Each row is a point on a landscape with many valleys, with its height.
From any point a ball rolls to the lowest of the 2 points nearest to it. It stops when none of these is lower. Distance is the straight distance between rows; heights are no part of it.
Mazuz (h 33.4): [ -3  37  -4  10   2  11 -23 -63 -12  -9  12  11  32  -7 -43  -8 -33  -3
   8  37  -4]
bev (h 55.8): [ 21  32  -2  25   2  -8  15 -26 -46 -12  -2   5   5 -10 -53 -41 -20  -6
 -13  17 -17]
demar (h 55.6): [ -3 -49   3  -3   4 -14 -20  14  26  -4  17  33 -35  41  62  26  -2   1
   7 -34   3]
kipil (h 9.4): [  6  37  -5  16 -17 -20  17 -37 -13  32  19 -13   7 -20   4 -35 -10 -14
  14  18  -6]
kibe (h 59.4): [  7 -16  27  16   0 -12 -29   0  -4   7  13  30  11  -5  12  42   6 -15
 -10 -19 -15]
suv (h 65.1): [ 12 -28  17 -27   3  16   9  16  27 -16 -16  -9 -13  15  56  36  46  25
  31  20 -33]
nifuf (h 31.3): [  6  -2  -7  15 -32 -34   1 -30 -26  25  20  -9   3   4  13 -14 -22 -11
  12   0  10]
zonu (h 55.3): [ -4 -31 -16 -13 -17  -8  -9  10   1 -19 -10  36  -8  13  35  45  43   5
  -7   0 -22]
Ruro (h 56.2): [ 17  47  12   5   3  28  24 -59  15 -22 -35   9  27 -12 -57 -48 -47  16
  -5  20   7]
kidep (h 22.8): [-12 -14  -5   6  -6  -6 -16   3  -4  19  33  -4  31  -2  -3   3   4 -25
 -37  -6  23]
Bupa (h 63.8): [ 41 -80  -9 -16  22  18   9  -2  29  11  32  29 -19  78  48  21  38  28
 -10 -35  -6]
lel (h 56.4): [ -4   4  -4   9 -18 -32  26  26  -6 -32   5 -36  26 -18 -17 -16   1  -7
 -11   8  11]
Gatin (h 44.4): [ 40  28 -13  10   3 -24   9 -37 -19 -32  17   0   6  11 -59 -41 -30 -15
  -4   1  22]
manub (h 60.4): [ 34 -48   1 -33  -7   0 -47  15  37   6  59  34 -25  38  25  24  16 -17
  -6 -24  14]
Pilaf (h 40.0): [ -9   1  -3  33   3  19 -13  40 -12   6  12 -23 -33  -3   7   0 -19  14
 -13  25   2]
seza (h 72.2): [ -5 -16   9 -18 -11   2 -13  24 -30  19 -17 -35  24  -4   5  17   5  -2
  13   1  -7]
dofu (h 59.9): [ 16  41  -9   3  -2  25  14 -78  -4 -29 -10  14  47  -4 -52 -59 -32   1
 -30  25  -1]
Lonod (h 49.2): [ 25  -2   5   2 -19 -12   0  34   1 -16 -19 -16  -2  -1   9  26  42  16
  15  -5 -30]
gibo (h 43.5): [  9  33   1  21   3 -13  -5  -8 -23  13  11  -7 -22   6 -41  -3 -17 -10
  -1  14  -5]
vip (h 68.4): [-38  58  33 -20   2  -7  23 -27 -36 -27 -12 -16  -6 -38 -36 -39  -6  10
 -12  38   7]
Tefup (h 34.7): [-37  49  29  -5 -11  17   5   6 -10 -10 -11 -28  -4 -39 -37 -56   5   4
  19  -5 -25]
navop (h 27.7): [ 11  10 -39  12 -18 -28 -11   2  -6   6  33  19   1 -11  -3  22  24 -14
  -1   1   2]
notiv (h 62.3): [ 11  11 -13   0 -16 -42  19   5 -32 -17 -12 -21  38 -12 -39 -28 -11 -18
  13   1   7]
Rosid (h 50.1): [ -3  34   4  15  -5 -23  31  23  12 -20  -3  -2  11 -32 -31  -2   7 -11
 -26 -10   1]
ponem (h 58.8): [-25 -13 -42  17 -14  -6  17  21  13  -2   8  -9  -2  -4   9  -2 -10   2
  -1  -6  -9]
lut (h 60.6): [-26   2  -6  -4  -1  -7  12 -37 -37   9  -6  -7 -10 -11 -28 -40 -33 -12
   2  40  15]
sasaz (h 8.2): [-24  10 -10   4  -2 -13 -17 -13 -29  -8 -16  29  -2 -23   1  -4  30 -12
  -8  -7 -24]
kare (h 59.0): [  8 -22   4  11  30  12   2  22  15  35 -13  20  -1  23  41  36  44   4
 -12 -31 -18]
kape (h 58.3): [ -9  -9  38  -6  24   5  28  37  -2  15 -21 -28  -2 -14  -3  15   0  19
  42 -16   5]
lolet (h 65.4): [  4 -42 -10 -21   1  -8 -45  13 -17 -26  22   8  -8   9 -14  10   4 -33
  -6 -27   6]
zile (h 35.7): [ 10 -26 -41   5   0 -28 -24  -3 -10  17  40  57   0  13   4   9  16 -22
   3  -7   8]
Fege (h 32.3): [ 11 -34  -8  13 -15  12 -19   7 -12  19  51   2   9  -1  29  16  22  -1
 -30   4  25]
riz (h 45.5): [  4  -6 -15  21  10  12 -29  16  -7  19  20   7 -41   1   1  -2 -19 -20
 -15  35  11]
loru (h 57.8): [ 11 -44 -17 -26 -16  -4 -19  13  27   5  28  12 -49  42  38  28  15 -18
 -11 -27  -1]
bil (h 67.5): [ -5  18 -14   9 -16   5 -16  16   9  22 -12 -35   7  10  -5  -8 -33 -25
  -9 -25   9]
keloz (h 64.8): [ 51  49  -6 -11  16  30  32 -91   6 -27  -3   3  36  35 -48 -58 -43  12
 -15  29 -15]
tukuv (h 21.7): [  4  21 -37  19  18 -11   0 -12 -23  -1  -8  12  25  -2 -19 -31 -40 -17
  -6   4  39]
Pibes (h 62.9): [-13  -7 -23  16  -4  -4  -1  40  19  13  11 -45   8   9 -14   7 -15  13
  14 -30  -2]
sopit (h 39.9): [  3 -45 -19  -5   6  -4 -26   8   5  -3  27  55  -1   2  22  17   5  -8
   7  23  15]
nom (h 31.2): [ -1  31  11  38  15  -3 -13  20 -20  12  10  -7 -12   0   3   2  -9   9
   8   2 -15]
Mer (h 47.0): [ -2  -4  -7 -14   5 -22   2  20 -15  15 -23  -7 -33  15   6  26  17  -6
   4 -35  -1]
Fep (h 39.6): [-23  39   3  16 -19 -11  30  32   2  24 -19  -3  14 -21 -26 -13  21  37
   6  11 -13]
Rinil (h 37.6): [-13   6   7  -2 -15   5  -5  27 -27 -27 -29  -3 -31 -11  11  15  19  22
 -20  20   0]
Belob (h 40.6): [-36  33  46 -11 -12  22   2  33   1  12 -34 -35   6 -40  -7 -31  -9  20
  -1 -15 -10]
tevid (h 68.8): [ 22 -31   9 -15   5  26 -17  45  33 -20  10 -14  13  20  20  44  21   4
  -4   5 -17]
Vesaf (h 42.3): [ 19 -32  -5   8 -22 -43  -6  -4  -9   2  32   5 -12  16  19  -3 -17  -5
  11 -21  28]
teg (h 53.0): [ 10   2 -11  -6 -12 -12  11  12 -13   4  -4   8 -15   5  23  35  63   2
  -1  11 -26]
gaz (h 49.3): [-12 -55  -6  -4 -10 -21 -11  17  -6  -6  32 -13   4  31  36  24 -29  10
   7  -2  22]
redul (h 62.1): [ 34 -64   9 -13  53  35  33  -7  29  10  26  12 -17  46  58  27  50  15
  -8 -35  -2]
Mev (h 44.2): [  5  28   2  15 -14 -14   8  41  21  12 -20  -6  11 -22 -10  16  18  10
   2  -7 -21]
gib (h 65.2): [ 35 -72 -12 -11  25   4  -3  35  40   8   3  25  -5  69  37  38  13  16
 -11 -24  -5]
Povu (h 33.1): [-18  45   6  -3 -22  -4  12 -35  -2   6 -19  -6  43 -44 -21 -32  -1  -7
  -1  -5  16]
movak (h 42.8): [-13  68  18  -5 -14  14  16 -32   4   0 -18 -35  22 -31 -46 -52 -15  23
 -10  -5  20]
Reva (h 53.2): [-17 -51 -15   0   9   7 -10  13   6  -6  -3  -3 -19  25  54  22 -17  22
   3  -9  -3]
radi (h 62.7): [ 29 -31  39 -13  22  29  30 -20  47  10 -20   0  -7  55  78  17  49  42
  -4   9 -31]
Gukab (h 51.6): [ 22  69  11   0  -5  22  24 -36   8  10 -37  -9  30 -26 -52 -68 -34   4
  10  14  12]
noku (h 33.2): [-37  32  15  -6 -18  -5   8   6 -32 -17 -14 -30 -26 -29  13  -8  14  28
  -1  15   3]
Kufol (h 26.9): [-33  31 -12   4  -9  18   6   2  -9 -17  -8 -22 -23 -32 -21 -24   2  13
   6   6   0]
Lutin (h 51.9): [ -9   9 -10  -1   0  -7   0   4 -32   2  -6 -33 -26  -2   6  16  28  22
   9 -53   2]
dit (h 68.2): [-12 -27 -12 -19   2 -34  -8   2   3 -35  30   7 -18  -7 -16  24   1 -33
  11 -17  23]
mir (h 43.7): [ -7  10  -8  13 -23 -11  -1  -4  14  24  -7  19  27 -20  -4  24 -18 -14
 -12  36  16]
bofen (h 34.1): [ 14  32 -23  -8 -11 -13  21 -69  -5   0  24  -8   4  -2 -19 -34 -20 -25
  30  18  14]
Zanak (h 64.7): [-27  51  19  -7   4   9  17 -39 -42   2  -7 -13  -3  -3 -31 -42 -33  -7
 -16  53   0]
nanim (h 63.1): [ 15 -63   6 -17   5   5 -27  34  11 -14  20  19  14   3   2  21   7 -33
 -29 -19  19]
dem (h 68.3): [ 10 -21  -6 -29   7 -15 -63  -8  -2  -1  35  19 -16   5   6 -14 -17 -45
  28 -12  14]
Paf (h 57.4): [ 11 -23  20   3   4   1 -16  12  14  30 -13  29  -5   2  20  32  28 -16
  12 -25 -33]
moro (h 66.8): [ 44 -55  18  -4  18  16  -8  41  35 -11   2  -5 -14  50  44  27  17   2
 -31   2  -7]
leno (h 26.2): [  0  41 -11  -3  -2  10  -3 -17 -14  13 -20  -2  29 -45 -12   3  25   4
  19  -2   8]
gafeg (h 17.5): [  1  29 -19  10  -2  -2  -8  -7 -17   5   8  33   1 -31 -27   7  36 -18
   0   8  -7]
bazub (h 54.8): [  9 -17  27   8  -7  18  26  26  29   3 -28 -13 -22 -16  25  26   4  19
  26 -19   1]
Teru (h 70.3): [  3 -32 -16 -16   3  14  -6  42  13  10  -8 -15  15   9  21  18  22 -15
  -7   3  -8]
Dege (h 59.1): [-41  24  30 -10   2  28  28  60  48  -5 -15 -26   1 -27  10   4  25  26
  -5 -17 -18]
Fodeg (h 32.1): [ -4  17 -21  10  23  -2  18 -49 -23 -26   2  -9  26   7 -53 -37 -50   8
 -16   5  34]
Pati (h 55.4): [ 11 -19 -21   5  13   1 -10 -42 -39  -2  27   0  -9   7 -31 -26 -32 -31
   1  37  38]
pizel (h 63.7): [ 32 -29  39  -6  14  16  11   7  46 -16 -39   9   6  25  68  36  37  33
   7 -15 -30]
kero (h 47.6): [-10   9  -1   7  11 -16  -8  12   1  43   0  13  16  -4   6  35 -10 -11
  23  12  17]
lorig (h 31.9): [-18  32   4  -1  13  29  -5  17 -23   6 -21 -20  35 -33   1   2  39  30
   0 -13  -8]
gibak (h 43.6): [ -1 -32   0  -8 -30   7 -42 -32   6 -11  33  12  13 -11 -12 -11 -33 -14
  -1  -3   8]
fes (h 13.0): [-41  44 -15  12 -12  -8  26 -25  10 -25  -7 -10 -12 -12 -35 -46 -38   9
   4   3  -5]
Koti (h 28.6): [-15  14  -7   8  -3  -4  -1 -43   9 -30  -1  -3 -12  -4 -41 -37 -45 -31
  -3 -19  -1]
fal (h 38.2): [-30  17   6  13   8 -14  19  33   3  15 -22  14   4   5  35  28  36  46
  -3 -11 -52]
Pes (h 43.0): [-18 -46 -31  -9 -20   1 -28 -13   1   0  11  26   1  -7  23 -10 -12 -13
   5  24  -3]
suk (h 45.1): [-21  -2  22 -12 -31 -12  17  -7   1 -13 -14 -17 -35 -20 -12   4 -31 -15
   3  -1  11]
gop (h 42.1): [ -3 -18 -12 -14  -4 -24  -9  30 -36 -15  -8  -3 -42   9   5  19  15  -6
 -14   1  17]
kezu (h 50.8): [  6 -30  12  -1 -43  -1  13  19   7   2 -35 -23 -22 -16   1   2 -12   6
  14 -14  12]
lum (h 44.8): [-16  23  13   6  -4  29   0  32  14  21 -24 -47   1 -30  19 -31   2   2
  13  -8   0]
vipo (h 35.4): [-32  22  10  11  10   9  20  36 -18  27 -23   0  23 -22  10   9  43  47
 -10  -3 -25]
dotis (h 57.3): [-11   8  39 -11   5  30  37  36  50  20 -32  -7 -18 -11  26  31  36  38
  11 -20 -15]
ves (h 44.1): [-18  35  23  20  -7   6  15  -2  25  -9 -21  -2  -5 -51 -27 -18 -38  -5
   4  36  26]
Bam (h 61.6): [ 21 -48  24 -13  72  35  12  -6  45  18 -23  14  -8  72  70  34  29  23
   1   0 -25]
daset (h 10.8): [-28   5 -38  17  12   4 -25 -16 -15  -2  23   2  32 -11 -10  -5 -18  -7
 -22   0  22]
tib (h 45.3): [ 32  16 -13  -7  10  -4  14 -73  -9 -12  12  27  14   2 -53 -41 -33 -37
  26  18  24]
foso (h 61.4): [-10  18  40 -24  -2  -1  23  33 -11  24 -34 -21 -25 -17 -17  28  12  28
  20   0   1]
ridi (h 23.1): [  0  20  -2   7  15 -12 -34 -23 -21  -1  35   0  46   6 -21   0 -23 -12
   4  13   7]
bub (h 69.1): [ 43  59  -6 -26  35  32  36 -78   4 -53 -19   8  18  30 -54 -65 -23 -25
 -23  21 -12]
puvug (h 39.4): [  1  21   1   8  -8  10 -10 -26  12  -8  -4  20  16 -38 -33   6 -31  -1
  18  42  19]
kivel (h 38.3): [ -1 -12   9   3 -21 -13 -23 -22   9 -21   5  -8 -13 -12 -22  -3 -45 -17
  14  -4  19]
Gure (h 71.1): [ 16   2  -7 -16   4 -17 -36  -7 -13  22  -6  12 -17   3   4  -4 -15 -42
  24 -23  -5]
Gulok (h 56.1): [-35  -8 -14   4   4  -6  12  26   3 -20   1 -16 -19   0  35   8  -1  17
  19  -3 -21]
mabu (h 61.3): [ 22 -41  18   7   6  -6 -40  28  -1 -13  10  37  24  23  19  33  11  -8
 -31 -25  -4]
kiku (h 41.3): [-23  -9   2  14   5   6  39  31  12  29 -21  -8 -17  30  30  19  22  35
  -4   3 -49]
Tobud (h 60.5): [ 24 -42  22 -14  56  11  10   7  32  24   4  29  10  41  73  35  36  11
  -1 -14  -5]
figuk (h 50.3): [  3 -16 -20   8   4   4 -28 -16 -21   4  46  21 -27  15 -25   0 -20 -19
 -15  19  25]

For each start below, name the point where the ball stops.
Pibes -> kipil
zonu -> leno
manub -> kipil
Teru -> Tobud
Zanak -> nom
loru -> kipil
bub -> leno
keloz -> leno
